Points on a hilly landscape, in no order, each with its height.
A ball rolls from a point to whichever of its 2 nearest points has the largest drop for the distance, and stops where none of them is lower. Distance is the straight distance between rows; heights are no part of it.
rabif: 119  97 138  74 146 171 121 159 107 120 112  98 125 159 135 135 138 131 142 160 134 132 138 113 102 149  98 112 129 178 107 123 131 153 143 150 103 117 142 148 203 152 153 100 109 162  h=4.14
pilan: 151 110 178 164 140 141 150 132 122 108 152 126 122 106 111 131 102 115  97 111 132 127 142 126 141 113 166 116 161 140 128 137 129 121 115 152 111  72 118 125 123 143 137 139 151 133  h=3.32
Fem: 152 188 120 172 122 126 169 125 160 147 109 168 120 144 157 137 125 130 148 141 125 133 124 154 142 145  81 128 114 129 142 132 157 157 159  92  95 135 125 138 146  97  78 191 129 115  h=2.56
Muni:  92 100 173  50 173 170 123 138 102  97 123  93 176  99 100 121 112 118 146 132 102 139 127  95 128 111 140 139  94 150 140  83 115 109  87 160 102  58 111 136 196 154 129 123 101 114  h=4.36
Luta: 147  87 158 110 133 149 139 122 136  90  97 156 147 137 163 115 147 166  99 164 119 122 140  84 113 134 124  98 132 165 129 150 127 126 156 141 122 127 139 147 193 157 130 111 120 151  h=2.78
razos: 126 177  68  99  96 126 109 106 131  93 101 130 152 161 149 150 142 106 161 145 119 137 120  95  75 173  76 162  82 137 158 144 135 130 111 108 144 150 125 144 110  76  63 134  73 126  h=6.95
zige: 115 116 103  93 168 136  97 128 120 120 128 126  88 113 126 128 160 202 117 192 127  95 106 111 145 131  98  99 113  74 119 143 151 158 199 108 157 241 107 139 161 134 125 103 134 110  h=6.66
zipuv: 100 143 107  67 145 131  98 123 107  99 132  89 171 170 117 148 136 130 141 156 118 109 123 121 104 142  76 117 132 132 154 109 110 122 106 154 138  93 119 165 139 100 107  70  84 135  h=5.20
Repev:  92 117 172  87 162 130  98 114 103 158 167 117 135  93  78 104 118 104 148 103 108 128 139 154 164 108 148 107 134  92  90 102  80  96 135 153 116  84 117 114 112 138 135 135 129  52  h=3.29
Bufi: 134  74 151 120 174 168 128 135 126 101 128  88 106  73 106 150 134 156 104 181 145 118 127  63 116 122 174 128 122 105 126 135 160 153 185 136 107 164 136 102 198 195 160 115 164 167  h=5.44
fogom: 101 125 101 110 133 146  75  82 120 124 133 162 150 157 161 125 183 175  89 141 110  76 147 119  92 114  91  58 148 144  91 156  65 106 172 128 160 170 137 167 133 119 115  60  84 125  h=5.85
Vid: 152  98 139 156 148 134  98 162 129  97 191 111  93  77  61 168  97  81 102  99 155 116 108 100 103 108 193 133 164 142 112 142 110 126  74 100 134  88 119 116  87 130 145 120 154 102  h=1.44
Dopir:  88 141 162 104 141 142 106 125 114 163 145 137 114 105 108 106 115 105 169  80 105 134 131 148 158 132 130 119 122 134  73 100  96 115 142 143 115  71 115 123 104 143 112 166 143  63  h=3.49
beruk: 163  94 136 153 142 165 127 157 120 123 141 115  86 105 107 145 126 116 126 169 163 122 132  94 100 138 160 127 144 143  90 150 152 170 138 109 102 143 119 108 169 171 158 121 142 166  h=3.44
nin: 128  91 170 131 159 156 119 108 118 130 169 118 103  67  51 124 110 115 122 104 110 127 123 109 147 100 174 115 144  89  82 126 118 105 166 146 128 124 124 107 120 175 153 141 151  64  h=2.49
Lik: 175 143 136 169 144 117 144 113 141 135 163 136 119 110 126 137 141 163 115 191 160 125 130 138 154 123 152 112 150  81 147 156 157 152 140 101 124 179 107 116 152 130 143 116 166 128  h=4.69
der: 145 160 118 164 127  96 147 142 119 155 186  93 108 145  96 143 109 100 131 138 142 145 124 162 159 137 144 131 163  96 137 114 140 157  85 132 129 132 137 121  99 113 158 110 152 133  h=2.20
zilig: 141 163 112 127 139 141 125 110 146 148 131 158 135 144 121 132 153 152 131 165 116 104 134 158 137 127  91  82 149 107 116 146 122 150 167 118 129 162 121 146 145 103 104 127 113  96  h=4.98
Guseb: 144  77 141  90 146 173 117 164 110 119 112 117 102 121 129 124 150 148 133 172 154 133 138  83 114 143 130 118 122 155  88 145 147 158 154 124 117 157 131 115 199 180 148 102 122 157  h=3.77
nis: 150 121 135 128 105 121 117 141 117 147 151 154 111 126 133  99 121 117 167 113 153 137 141 162 161 144  94 136 125 140 114 134 137 113 107 112 138 117  87 152 114 103  98 116 118 105  h=7.65
fufo:  94 111 123  91 151 130 106 114 118 142 114  98 116 102  88 132 130 147 144 132 134 135 102  96 128 108 165 154 131  81  97 124 115 130 152 155 148 175 117  96 123 168 153 112 152 102  h=1.35
zugiz:  86 131 140 100 124 145 121 136 114 158 136 127 113 119 153 107 111  91 166  70  97 124 137 160 137 132 108 115 108 183  92  90  90 115 115 138 101  49 131 126  90 125 107 157 124 107  h=3.78
vipe: 143 144 137 134 132 128 126 154 113 165 199 119 104  90 101 129 103  73 172 133 129 145 152 162 158 147 136 126 128 122 115  96 119 146  92 115  93  77 107 106 110 119 110 158 162  93  h=3.22
Kosok: 129  62 144 100 185 164 125 130 102 128 208  70 133  87  25 126 128 100  92 126 124 111 166 146 141  86 161  90 164  77 123 105 119 101 126 139 134 102 132 124 146 148 204  77 137 126  h=2.74
vibip: 172 138 101 195  71 102 187 117 168 124  90 162 133 168 199 116 140 139  90 153 147 140 102 140 113 123 132 142  91 132 175 156 156 147 143  81 128 203 171 136 119  97 130 175 123 166  h=4.33
tugab:  87 146 110 136 125 101  89  98 127 176 127 162 136 166 118 107 133 125 131  96 115 123 141 178 139 121 110 117 169 118  79 131  74 115 146 130 163 162 130 140  81  96 146  94 116  97  h=4.61
pidiv: 152 168 146 146 147 134 146 123 141 142 158 144 125 125 104 138 143 139 145 172 116 124 152 162 150 137  99  78 151  99 125 131 135 148 161 121  91 110 111 141 160 123 103 139 129  97  h=4.70
dokeg:  96 112 169 101 147 137 129 106 131 122 108 143 178 121 129 121 116 144 111  93 102 116 137 132 125  82 160 113 143 134 138 119  85  82  91 166 127  77 117 133 125 148 138 112 113 124  h=4.16
zavug: 110 109 128  78 147 123  99 133 100 101 109  95 145 158 110 132 128 146 126 140 137 126 118 122 127 127 107 127 133 134 132 116 126 127 112 160 141 126 113 160 151 135 132  73  99 147  h=4.87
Kugaz: 137 140 134 195 106  97 150 150 126 133 175 106  90 100 134 144  97  61 116  68 146 138 119 147 130 107 154 171 127 153 151  99 140 120  54 120 141  66 124 116  54 103 128 176 158 135  h=1.41
gipa: 137 116 139 160 135 119 126 170 128 113 189 107 102  66 100 145  78  58 118  83 153 128 127 119 123 106 182 150 138 150 139 116 112 119  52 107 131  60 121 104  70 115 120 168 159 102  h=0.94
guko: 144 116 135 150 116 133 144 154 122 137 132 126  95 159 134 136 111 111 128 121 139 129 130 140 142 145 124 121 156 151 112 132 153 162 124 133 117 121 137 139 123 143 140 121 133 148  h=4.51
kuvam: 141  69 149 131 146 164  99 156 106 113 188  99 104 103  65 150 105  86  92 110 143 108 132 112 106 109 182 110 174 140 106 129 117 128  96 138 131  89 125 122 115 157 177  87 143 141  h=1.89
Rezav: 111  79 202 118 151 162 118 135  95  94 127 143 128  94  95  94 100 140 109  81 134 125 125  93 163 117 147 135 122 139 108 138 137  94 127 150 115  79  93 132 154 153 128 122 115  91  h=6.18
lapuv: 137 132 128 207 101  97 174 153 126 107 139 106  95  98 165 130  95  81  97  79 137 151 112 157 146 128 129 167  98 157 183  96 172 111  77 123 133  61 137 126  84 120 121 186 143 174  h=1.82
Lag: 158 158  93 143  97 116 146 155 137 150 134 103 118 170 148 139 127 115 160 152 150 150 116 152 121 135 111 140 123 124 151 119 142 161  96 110 127 175 147 117 120 109 140 111 102 156  h=3.46
gotus: 114 168 119 144 120  90 135  79 151 129 103 151 173 133 145 119 129 143 123 112 124 135 131 133 134  92 155 157 136 112 145 133  90  90 106 147 149 145 119 119  86 103 108 139 138 109  h=3.40
geso: 104  97 124 101 113 112 114 126 114 119  72 121 143 153 137 123 127 142 103 107 135 128 114 102  92 101 165 155 140 133 122 131 112 124 103 154 151 148 133 121 111 164 172  90 121 169  h=2.48
Devob: 140 133 142 181 113  94 157 155 134 100 109 145 108  98 132 124 114  92 127  72 143 161 113 100 123 184 150 204 104 138 139 136 209 143 122 100 107  89 136  95 138 134 108 196 165 140  h=6.94
rosul: 105 136 106 138  96 101 164 144 121 137  98 111 120 133 157 127 101  73 140  74 105 149 112 141 118 133 119 172  84 172 169  85 128 114  66 142 133  76 147 121  80 131 124 158 127 154  h=4.38
bel: 171 120 151 139 112 136 139 112 140 139 156 155 153 117 145  98 137 138 126 146 137 133 162 141 148 106 125  91 135 144 152 145 124 101 114 127 123 111 114 138 138 117 114 114 135 121  h=3.69
vadit: 130 155 124 188 104 102 161 149 129 129 123 126  84 124 136 146  94  93 157  87 132 151 104 135 146 165 120 182 113 132 134 111 178 151 108 111 113 105 126 119 114 113  99 195 164 138  h=7.06
Dodug: 114 174  80 153  85 109 136 109 140 102  98 129 131 169 167 141 130 106 136 110  87 127 115 160 120 157  52 132  99 150 168 112 141 104 128 130 136  83 149 160  82  64  66 173  75 143  h=7.29
tupib: 152 153 103 162  90 102 138 137 137 141 149 143 114 150 147 106 111 118 156 128 139 137 131 172 159 135  79 134 115 127 153 118 155 120 100 107 136 128 120 155 110  74  91 123 102 135  h=7.79
fiz: 139 142 106 172  83 104 141 114 144 145 143 146 144 161 174 116 132 121 111 110 128 134 137 180 138 107  93  90 129 151 169 119 117  92 115 131 137 112 159 160  88  80 122 110  89 169  h=5.09
dal: 120 136 142 160 117 131 145 150 115 140 138 150  81 120 134 115 106 104 137  67 110 130 130 158 163 148 102 126 144 160  86 109 143 128 151 135 112  77 121 134  87 126 114 181 142 112  h=2.87
Bef: 116 179  84  77 142 138  93 109 140 152 114 102 151 156 120 152 163 144 146 156 121 117 121 135 106 130 112 113 140 110 116 120  81 138 153 151 141 162 149 125 122 121 127 109 106 118  h=3.89
Fup: 130 109 167 125 144 137 130 118 127 145 155 134 137  98  89 102 121 121 122 112 113 134 146 139 152 103 164 107 145 102 102 123 110 101 128 149 116  92 111 114 125 143 136 131 144  87  h=2.93
Lusis: 132 178 100 190 101 124 175 150 158 179 104 159  89 150 159 144  95 106 154 113 127 139 101 167 152 143  76 140 117 132 128 112 167 165 145  92 109 153 135 135 116  99 105 206 121 111  h=2.21
tuf: 124  71 142 116 159 148 109 131 108 128 174  91 120  94  43 135 115 106  96 113 130 114 121 124 132  87 177 114 170  91 113 124 122 110 116 149 139 129 113 118 108 158 182  83 142 118  h=2.30
lav: 108 104 152  74 180 170 126 118 128 116 119  68 146 106  90 134 152 144 123 171  94 121 138  96 118 111 128 102 116 116 113 115 115 121 187 184  95 133 153 125 204 176 151 126 130 130  h=4.97
beduk:  96 118 148 113 117 129 138 157 103 126 113 128 107 125 141 110 101  84 147  60 106 143 121 138 137 152 115 161 108 183 127  89 130 108  88 138 121  48 122 130 104 141 106 160 129 125  h=4.09
zuv:  88  99 183  99 163 147 111 144  88 106 154 112 138  83  81 118  78 108 112  90 120 121 116 120 149 101 167 146 132 133 129  96 121 105  57 146 118  52  84 126 115 154 132 138 128 103  h=3.70
Vofe: 129  81 122 111 144 131 111 122 121 114 117 138 102  99 145 120 145 204  97 171 143 107 104  79 129 130 167 144 115  92 136 160 150 131 169 114 161 223 118  95 154 159 157  92 162 143  h=5.95
gel: 157 148  87 194  55 105 165  94 159 136 112 154 150 168 188 120 135 132  97 127 128 140 120 163 121 106 104 115 108 147 177 137 118  92 124 110 147 164 168 155  95  75 112 146  86 166  h=4.86
Niki:  82 107 122  79 135 125 109 123 126 101  40 122 171 139 137 122 150 153 109 114 113 127 111  78  87 131 163 179 114 128 128 145 107 120 133 144 157 156 143 110 133 168 149 108 118 147  h=3.06
romuk:  93 126 147  88 138 134 111  86 133 100 111 143 200 127 143 121 141 145 123 122  98  99 146 107 119  85 127 100 131 140 148 124  80  74 106 160 129  79 121 152 137 122 101 101  84 123  h=4.29
kiko: 132 128 111  85 142 140 111 159 120 121 111  93 127 167 132 151 151 150 145 186 151 130 124 112 115 151 101 113 135 132 133 121 141 158 131 140 127 153 144 137 171 131 138  79 103 174  h=4.50
bini: 147 166 114  92 123 146 132 115 155 136 151 116 167 141 151 145 150 114 162 164 101 131 162 139 105 138 100  82 124 155 152 109  90 126 117 136  95  77 140 141 139  94  94 122 107 133  h=3.56
nuno: 117 139 109  86 151 129  94 126 128 154 139  82 118 104  70 146 150 134 159 165 140 138 121 135 143 120 146 128 130  63 114 106 120 131 155 153 131 170 132 102 140 151 162 106 143 114  h=1.98
sodol: 140  93 170 129 141 127 146 141 126  82  91 132 137 103 113 121 118 142 113 121 133 143 123  76 118 152 170 162 108 128 133 159 167 138 142 123 107 112 129 104 170 164 123 152 154 130  h=6.50
dano: 134 165  91 122 116 114 117 140 138 148 128 111 126 157 136 148 140 159 149 167 172 131 102 113 119 137 134 140 135  96 146 142 137 158 120 113 162 207 142 109 133 122 149  92 120 156  h=3.07
Mozis: 124 117 143 110 124 131 104 124 104 130 131 155 113 117 119  89 120 145 147 118 149 136 123 122 150 118 131 151 120 121  99 145 126 109 123 123 153 152  87 129 121 128 114 103 128  95  h=7.50
nivo: 106 115 156 150 132 130 119 147 115 121 141 134  85 106  98 122  82  83 125  57 119 137 118 116 146 130 141 152 150 146  78 108 127 125 131 148 129  70 112 119  91 148 114 170 157  97  h=3.16
rav: 137 123 116 126 115 114 125 139 125 143 116 108 134 157 131 142 130 135 109 134 156 131 113 118 113  99 170 135 159 124 128 131 114 141  98 157 141 163 147 112 112 159 185  88 145 188  h=1.93
tomo: 127 100 124  95 161 131  99 106 111 120 153 116 108  83  99 106 154 193 126 165 130 110 112 125 145 118 119 110 110  67 124 144 137 114 175 129 166 212  99 139 145 143 128  77 134  90  h=6.92
Muk: 122 119 127 132  97 116 132 108 142 134  95 159 150 136 166  98 130 114 140  85 123 130 144 148 116 106 119 149 109 162 141 117  99  85  93 137 135 107 130 130  95 107 113 132  99 134  h=4.96
nofe: 105 130 167 145 134 113 131  95 135 122  98 157 169 110 134 104 117 137 103  75 118 132 137 125 148  83 165 148 136 121 132 134 100  82  95 158 141 104 107 120  90 137 125 144 133 108  h=3.80
nuf: 121 143 147 137 126 110 146 156 120 103  96 128 118 103 120 127 109 116 160  85 114 170 120 106 127 192 136 187  91 140 154 122 199 144 120 115  94  77 119 110 160 140  84 179 158 125  h=6.81
ruga: 121 162  78 116 116 148  95  86 135 140 142 162 153 172 159 137 174 164  87 167 106  68 139 121  99 125  80  60 145 122  98 158  90 136 163 101 166 190 134 161 113  85 101  97  71 116  h=5.56
firug: 154 178  95 125 114 139 157 115 155 129 123 118 145 145 167 154 137 104 164 143 102 137 142 148  98 151  88 110 105 156 173 119 129 133 119 122  99  90 152 138 139  92  76 159 107 142  h=3.27
Tepa: 157  98 159 131 113 143 135 111 132 112 116 175 138 123 163  93 139 172 105 125 119 114 147 114 119 116 139  98 137 155 117 162 119 107 149 138 141 130 115 141 149 142 116 120 133 116  h=3.26
zonu: 116 177 115 129 125  94 120 111 136 147 128 118 154 127 114 131 132 126 151 126 117 156 123 139 145 122 141 160 137  94 146 110 109 117 101 143 122 121 121 116 104 115 108 150 151  97  h=2.98
Nok: 147  83 160 180 128 132 142 169 115  80 121 147  85 118 109 152  96 125  86 109 153 129 106  75 120 165 155 149 142 131 122 169 190 167 150 101 113 121 115 124 141 138 127 156 163 145  h=5.84
gokop: 110 135 121 148 116 112 117 119 131 172 152 159 105 159 124 113 126 115 130  85 110 127 143 202 161 136  98  94 172 129  87 117 109 121 135 125 138 126 130 150  75  87 138 122 120 107  h=4.88
Nifu: 173 136  89 148  82 127 165 120 171 132  77 182 139 141 192 117 143 146 111 155 121 134 138 113  86 137 117 136  86 153 161 157 148 146 145  76 135 186 156 125 144 118 106 161 117 142  h=3.99
Bobu: 138 175 114 150 115  77 142 134 135 137 150  96 142 146 119 144 118 119 149 136 151 158 103 141 149 140 140 167 131  84 168 120 146 138  85 130 128 143 127 113 101  95 138 131 154 131  h=2.58
sefu: 156 197 112 163  99 110 159 124 155 124 115 135 126 115 158 128 127 120 154 121 116 151 133 152 134 156  87 150  90 135 171 118 157 123 122 116 105  95 131 130 137  85  63 198 125 121  h=2.92
ratam: 128 167 109 126 116 124 110  77 147 137 126 173 151 143 143 120 159 159 114 142 107 101 147 135 117 117 106 102 144 120 109 156  92 109 162 118 151 163 119 152 103  86  91 119 108 101  h=5.25
Veko:  90 127  81  98 116  97  95 124 127 101  61 133 138 174 145 127 140 172 118 144 145 125 102  89 101 158 123 170 115 112 135 156 135 148 148 109 171 216 136 131 128 117 137 104 114 149  h=6.53
fupi: 111 161 101 120 126 127 119 119 140 129  77 175 125 152 157 122 138 174 126 149 129 115 113 109 122 157  86 143 117 112 107 158 139 168 183  89 143 201 109 147 140  98  84 170 131  86  h=3.17
Zis: 131 118 113 135  99 110 139 115 140 110 130 140 167 186 181 133 126 123 105 123 108 112 141 156 119 120  86  73 141 176 170 122 110  99 123 149 129  89 164 180 119  93 120  84  76 172  h=5.35
funo: 132 187  80  94 123 127 117 104 157 139  82 114 156 163 146 162 171 156 128 173 125 122 109 102  86 132 119 126 136 104 136 145 101 151 151 125 150 193 159 117 130 131 128 131 119 143  h=3.53
Miv: 115 100 144  81 143 142  78 109 105 148 162 141 121  98  93  84 137 150 147 129 136 121 147 137 142 104 143 124 116 105  92 137  95  90 131 129 154 166  94 121 130 143 135  82 126  75  h=7.33
vut: 157 136 130 181  99 116 173 137 141 163 167 109 107 136 147 143 115  74 124 118 122 127 140 176 129 111 137 105 144 161 138 115 113 136  96 128 104  91 162 122  88 119 160 142 141 164  h=3.87
ritev: 128  59 141 108 162 159 130 119 120  99 127 101  93  63 123 130 137 191 109 171 131 105 109  62 118 125 176 131  94  92 129 148 166 138 196 123 143 191 121  93 167 184 159 109 170 132  h=5.66
zal: 121 100 143 128 130 133 135 113 134 127 133 136 160 177 161 140 135 130  91 109 103 106 152 156 134 115 110  65 165 163 138 132 106 113 139 155 111  71 156 164 134 123 157  79 111 169  h=5.60
sek: 101  93 171 101 155 150 112 118 101 102 124 121 132 125 104 104 130 152 119 112 117 124 127 112 157 117 117 110 118 132 109 132 127 105 158 158 124  90 113 155 163 147 115 105 117  93  h=6.01
fivi: 137 136 121 122 125 133 142 145 123 181 201 116 125 135 117 127 134  80 158 138 110 127 166 191 145 144 115  74 143 140 115  92 103 156  88 115  92  85 140 131 115 114 149 106 135 133  h=4.15
Rago: 161 138 112 193  96 129 194 149 136 167 140  95 101 137 166 152 118  61 151 139 126 146 133 171 102 128 117 119 102 170 158 107 133 157 101 123  80 108 170 125 116 119 143 153 119 175  h=4.08
katup: 157 113 165 177 129 134 159 150 120 132 177 106 116 122 120 140 109  83 109 132 121 121 154 151 134 122 140 104 156 171 126 118 135 142  98 132  97  57 140 132 123 133 147 130 153 167  h=3.62
sor: 118  93 126 130 109 107 125 142 122 101  66 176 118 144 149  99 112 149 104 106 142 134 118  88 115 155 144 181 117 133  98 168 157 135 152 100 148 173 125 124 116 136 137 142 144 127  h=5.46
nudaz: 138 117 121 140 142 125 120 143 119 141 172  82 112 113  90 160 127 120 141 158 179 131 123 119 131 119 187 150 150  83 131 131 135 150  97 127 135 153 123  89 120 148 175  96 155 146  h=2.82
taga: 147 141 158 181 106 120 144 137 120 112 115 169  89 101 140 103 100 111 112  62 152 137 128 131 161 146 104 160 134 144 109 121 175 114 159 115 138  96 112 118  89 119  97 204 152 118  h=2.54
tade: 108 107 172 128 151 137 104 151  96 100 160 123  96  74  66 130  68  91 131  79 134 131 107 109 153 121 162 151 138 131  95 112 135 114  95 130 128  62  89 117 103 141 118 153 146  81  h=3.41
Dar:  81  95 180  78 150 157 122 143  97 100 134 111 163 106 118 111  93 111 130  94 110 128 132 126 144 103 137 133 113 162 143  87 121 109  53 151 113  39 106 132 151 145 122 124 108 122  h=4.03
Kofo:  94 153  95  81 128 113  87 107 129 156 117 130 150 156 124 127 152 130 160 120 113 121 135 146 114 118 113 125 140 117  98 122  60 112 131 141 151 161 118 135  97 110 132  93  99 102  h=4.25
kube:  85 121 146  68 171 147  88 115 111 121 129  98 125 134  93 119 155 138 143 131  92 115 117 133 139 114 101 101 120 117  85 115  93 116 174 166 116 114 131 153 159 141 130 100 108  87  h=5.79
kob: 169 124 137 157 121 118 150 123 149 119 138 121 140 110 148 135 138 149 117 165 153 129 131 112 125 115 169 127 137 113 154 162 138 140 114 127 121 155 122 105 147 147 149 118 164 156  h=4.37
kov: 125  83 149 147 115 116 123 157 113  95  98 164  87 131 120 110 100 128 106  73 150 134  99  85 127 155 149 169 139 140 100 163 170 145 135 108 141 129 113 136 111 144 135 142 143 122  h=5.67
Feko: 142 159 103 186 101 117 161 125 155 179 139 150  91 133 145 130 111  99 146  95 138 143 127 164 148 120 123 149 143 131  99 125 143 145 132 106 129 156 128 124  79 103 129 178 138 103  h=2.57
dalal: 159 126 121 174 109 137 172 163 133 144 120 125  96 153 161 155 110  86 133 151 137 134 131 143 121 138 112 112 128 176 128 123 147 179 130 118  82 126 157 131 137 139 146 148 118 179  h=4.28
zos: 121 117 122 122 108 110 118 142 119 112  89 148 116 181 147 112 124 138 134 117 130 128 116 127 123 146  96 130 135 146 112 147 142 146 142 128 133 152 129 156 132 125 123 113 109 136  h=4.81
vel: 133 158 110 195  92  79 157 138 147 113  93 148 104 144 164 124 106 121 120  88 143 160 106 150 157 169 101 184 108 125 161 121 197 131 135 115 141 122 137 134 105  91  93 199 143 148  h=7.18
kebof: 152 153 100 131 102 122 158 121 163 134  65 199 138 134 176 111 147 156 116 132 130 132 125 104 108 159  95 165  86 135 133 159 158 153 176  68 127 192 129 122 142 103  91 195 137 107  h=3.61
kat: 127 130 125 133 143 120 116 124 133 142 129 132 107 108 118 131 117 151 157 152 150 136 101 101 143 149 150 161 124  66 107 142 163 152 167 109 133 185  95 102 147 136 120 141 166  98  h=2.22
nup: 100 165  69 140  78 113 125 100 137  85  78 151 147 174 169 143 135 108 105 104  89 117 131 126  81 151  63 136  97 162 138 134 129 100 140 115 153 117 157 172  72  63  65 157  54 142  h=7.17
Lov:  94  97 144 123 127 129 125 114 128 139 149 141 160 160 167 123 120 106 104  58  93 101 153 175 135 104 116  73 154 180 143  99  99  90  98 156 110  35 153 151  96 122 144  92 113 178  h=5.36
Regas: 117 115 171 149 152 126 144 135 109  86 110 122 124  93  93 134  97 127 126 108 116 152 123  74 138 170 164 170 101 119 146 138 184 137 138 141  77  63 115 104 186 164 106 168 162 128  h=6.65
Guke: 117 189  85 105 131 103 103  93 146 143 102 128 152 131 129 150 141 153 173 155 131 149 115 111 110 132 144 173 118  80 133 130 111 128 135 123 149 196 122 107 120 112 107 137 146  95  h=2.25
bubo: 123  66 153  99 142 165 106 133 103 152 178 111 154 114  95 130 121 104 107  94 136 109 157 139 118  83 169  89 169 145 112 117  89 106  79 141 126  82 131 119 122 153 197  70 129 136  h=2.37
Mevo: 115 125 103 123 144 129 109 135 130 136 107 156 105 167 141 121 143 196 100 171 128  93 115 126 141 130  97  83 146  96 106 157 134 165 179 107 155 221 121 154 140 119 134 120 121 114  h=6.39
Zotem: 162 174  93 197  77  98 163 108 168 138 127 156 142 193 187 129 128 149 102 156 138 128  99 148 130 119 101 123 113 122 179 144 138 138 131  87 148 222 167 153 108  69 124 150  99 155  h=4.60
Pag: 148  85 149  99 144 148 124 130 127 106 115 119 151 115 140 124 138 156 113 157 137 128 140  91 110 102 157 119 136 144 135 131 116 110 116 149 139 129 131 115 174 181 164  88 128 161  h=2.17
fis:  97 147 114  60 166 147  87 129 106 133 151  80 145 155  94 148 157 124 151 160 108 113 132 144 116 144  81  93 133 127 115  98  90 126 147 160 121 105 133 148 145 112 124  72 103 114  h=5.51
demuz: 130 102 138  99 171 162 125 126 130 127 107  87 118 107 107 142 154 171 103 176 121 104 124 102 123 117 143  92 128 111 107 131 131 155 197 157 120 168 148 120 185 181 152 120 148 139  h=5.21
gipap: 153 131 145 219  90 109 168 156 129 119 141 140  78  94 154 116 104  97  98  70 150 144 135 155 146 131 113 160 110 167 146 114 181  94 123 109 134  69 124 120  88 116 108 212 145 151  h=2.18
Kabo: 139 164 108 148 132 124 136 131 148 156 111 167 113 143 147 129 128 157 152 154 157 122 108 121 134 142 122 146 122  95 127 146 154 168 158  83 129 205 108 124 143 114 123 159 146 107  h=2.69
resu: 137 157  97  91 113 118 136 128 149 105  65 122 167 171 163 152 152 148 127 167 123 136 115  85  79 152 123 144 114 139 164 148 131 152 132 125 130 166 174 120 148 138 131 126 115 161  h=3.88
dig: 167 160 128 150 169 132 145 122 138 144 176 112 141 112  99 158 158 141 140 218 137 123 157 146 152 132 125  91 147  84 150 132 139 156 138 113 108 162 122 113 181 132 148 108 147 141  h=4.34
zufim: 105 107 128 106 144 143  90 107 113 123 118 161 123 158 143 113 166 183  93 145 115  82 131 135 128 122  81  65 148 118  82 164 104 135 188 131 151 178 120 169 141 110 114  92 108  95  h=6.11
duz: 181 137 139 160 103 116 165 130 154 135 147 139 145 134 168 116 146 133 133 172 149 141 145 135 121 117 136 112 123 145 166 141 130 126 102 115 118 135 132 125 151 126 124 118 135 155  h=4.04
rodan: 132 154 135 126 149 144 142 135 133 155 187 121 131 131 109 144 141  98 162 166 109 123 167 191 150 153  89  69 147 132 120 107 119 151 132 115  77  82 124 142 156 109 122 119 127 116  h=4.42
nukiv: 116 137 132  79 136 146 124 107 140 126 148 129 197 130 149 141 149 124 135 127  98 117 161 135 106 107 115  77 124 158 154 112  66  87 104 158 103  50 140 149 132 100 110 108  96 125  h=3.92
Kikur: 157 139 138 152 164 126 134 132 122 158 201  97 129  90  59 142 147 113 140 184 146 134 154 172 158 128 150 105 145  69 125 117 132 145 118 116 105 127 124 104 153 130 164 113 162 122  h=3.98
siset: 132 101 139  90 160 141  86 107 110 134 154 114  93  67  77 109 139 154 161 152 139 126 126 113 157 111 146 127 109  65  98 131 131 116 176 117 139 186  85 113 154 161 131  98 142  64  h=7.13
dip: 127  90 151 100 139 146 128 125 115 133 138 100 179 131 120 137 133 130 102 133 134 117 143 119 116  70 167 108 152 137 141 115  98 110  97 167 134 110 131 120 139 169 191  73 131 172  h=2.73
diles: 151 144 116 171  98 120 149 158 142 171 168 129  91  89 134 123 100  72 167  98 144 142 147 153 141 116 141 142 128 139 110 114 123 130  91 105 116 102 122 106  81 112 116 186 150 105  h=2.88
nek: 107 162  74 113 101  91 115 115 134  90  74 142 157 177 150 129 137 150 119 148 124 131 109  83  84 170 101 179  93 112 152 154 141 141 135  94 157 185 134 135 110  84  83 125  98 127  h=6.76
kipe: 118 116 137 142 115 119 123 120 118 151 145 143 127 154 142 110 110 105 121  64 106 121 140 188 150 118 123  99 165 155 118 119 102 108 104 139 126  82 132 142  66 112 143 109 115 139  h=5.10
dev: 148 138 133 142 134 116 146 146 117 134 153  65 133 130 110 168 134 107 119 162 175 137 115 113 112 116 186 138 153 112 157 116 128 145  82 155 118 124 150 102 129 154 187  97 160 181  h=2.44
lepa:  96 107 148  51 191 184 114 121 111 107 124  66 178 114  96 142 141 136 143 164  99 133 133  99 109 114 117 125 104 135 145  98 100 110 140 179 100  77 134 128 217 162 138 110 116 131  h=4.68
lazet: 119  83 154 122 162 151 124 116 118 120 134 102 114  81  74 123 123 150 100 123 116 113 117 100 135  86 174 120 131  81 103 140 118 115 187 156 140 180 125 107 125 188 168 118 151 102  h=1.99
Lovi: 110  82 176 109 143 149 130 132 110  81  99 148 139  89  97  96 104 137 120  91 123 141 114  62 126 132 176 173  98 137 114 153 150 108 125 124 116  93 101 111 165 172 124 142 129  99  h=6.34
numos:  95 128 103 119  88 105 139 121 137 113  66 137 156 148 171 112 126  92 139  71  97 147 123 154 104 115 101 154  87 180 166 101 107  89  79 140 140  82 147 142  83 109 108 138  87 159  h=4.67
vibif: 132 160  91  90 154 136  98 138 133 156 130  93 117 121 106 153 165 172 136 186 166 122 117 121 130 133 125 114 131  81 121 109 133 152 146 128 150 212 141  99 150 147 159  90 126 143  h=2.59
Komuz: 160 121 141 136 138 124 130 141 103 150 212 122 115  97  65 117 124  83 147 148 138 136 160 178 166 145 140  93 147  94 122 116 133 134  83 103 121  87 112 111 114 112 142 120 155  96  h=3.58
Rubi: 127 119 120 128  98 111 134 123 145 101  59 179 137 156 166  98 139 149 109 107 113 130 132 118 110 153  97 139 107 159 123 158 138 125 166 110 137 139 134 149 127 110  96 159 109 124  h=5.12
sofep: 119 165 102 173  84  89 142 125 143 109  74 156 108 144 163 121 120 122 117  89 117 139 117 163 150 163  53 161 107 142 153 121 159 114 157 117 143 118 137 158 100  75  71 198 103 139  h=7.30
Rafo: 117 167  95  99 139 119  98  97 140 145 125 147 124 105 134 136 132 169 172 166 135 137 101 102 135 150 130 178 106  59 120 138 135 143 167  90 145 205  83 105 157 120  97 141 154  78  h=1.64
Nuso: 157 135 112 151 135 133 130 164 126 157 164 104  85 127 109 165 128 114 147 162 174 128 118 126 129 138 149 130 156 120 106 125 147 175 112 111 119 163 126 103 143 153 171 110 143 155  h=3.14
Lafo: 101 103 109 109 133  95 106 116 122 100  78 129 137 137 145 129 137 196 103 152 139 123  93  82 106 128 166 159 122  93 146 153 129 128 146 126 171 209 130 111 126 150 161  95 152 159  h=6.26
Bub: 154 144 107 126 116 135 123 158 126 177 169 111 105 139 126 129 133  97 173 156 147 129 150 171 132 133 114 109 137 144 120 105 115 161  90 111 123 144 142 121 119 117 150 103 113 144  h=3.81
sason: 126 134 128 125 104 122 133 110 153 101  68 179 174 135 167  90 144 141 112  87 100 133 146 121 107 122 114 148  96 168 135 147 112  81 134 125 151 101 132 132 122 120  87 156  95 123  h=5.24
sivi: 130 132 118  66 125 146 127 125 144 108  61 113 166 143 148 150 167 137 134 140 123 137 134  84  69 131 145 154 108 146 148 137 113 136 129 146 126 130 161 103 157 174 143 116 121 163  h=3.59

Call two points neighbours if one is among the 2 nearest of the other. Go from one point of each pair to the other, from neighbour to neighbour, staying as low as possible. Name the highest point that can't be avoided.
Pag and gipa | dip
Lusis and gipa | Lik
Lusis and der | romuk

Where does a ball stop that starts at each point below?
zuv | gipa
Zis | Rafo
Mevo | fufo
Lik | Lusis
Lovi | rav
tupib | Rafo
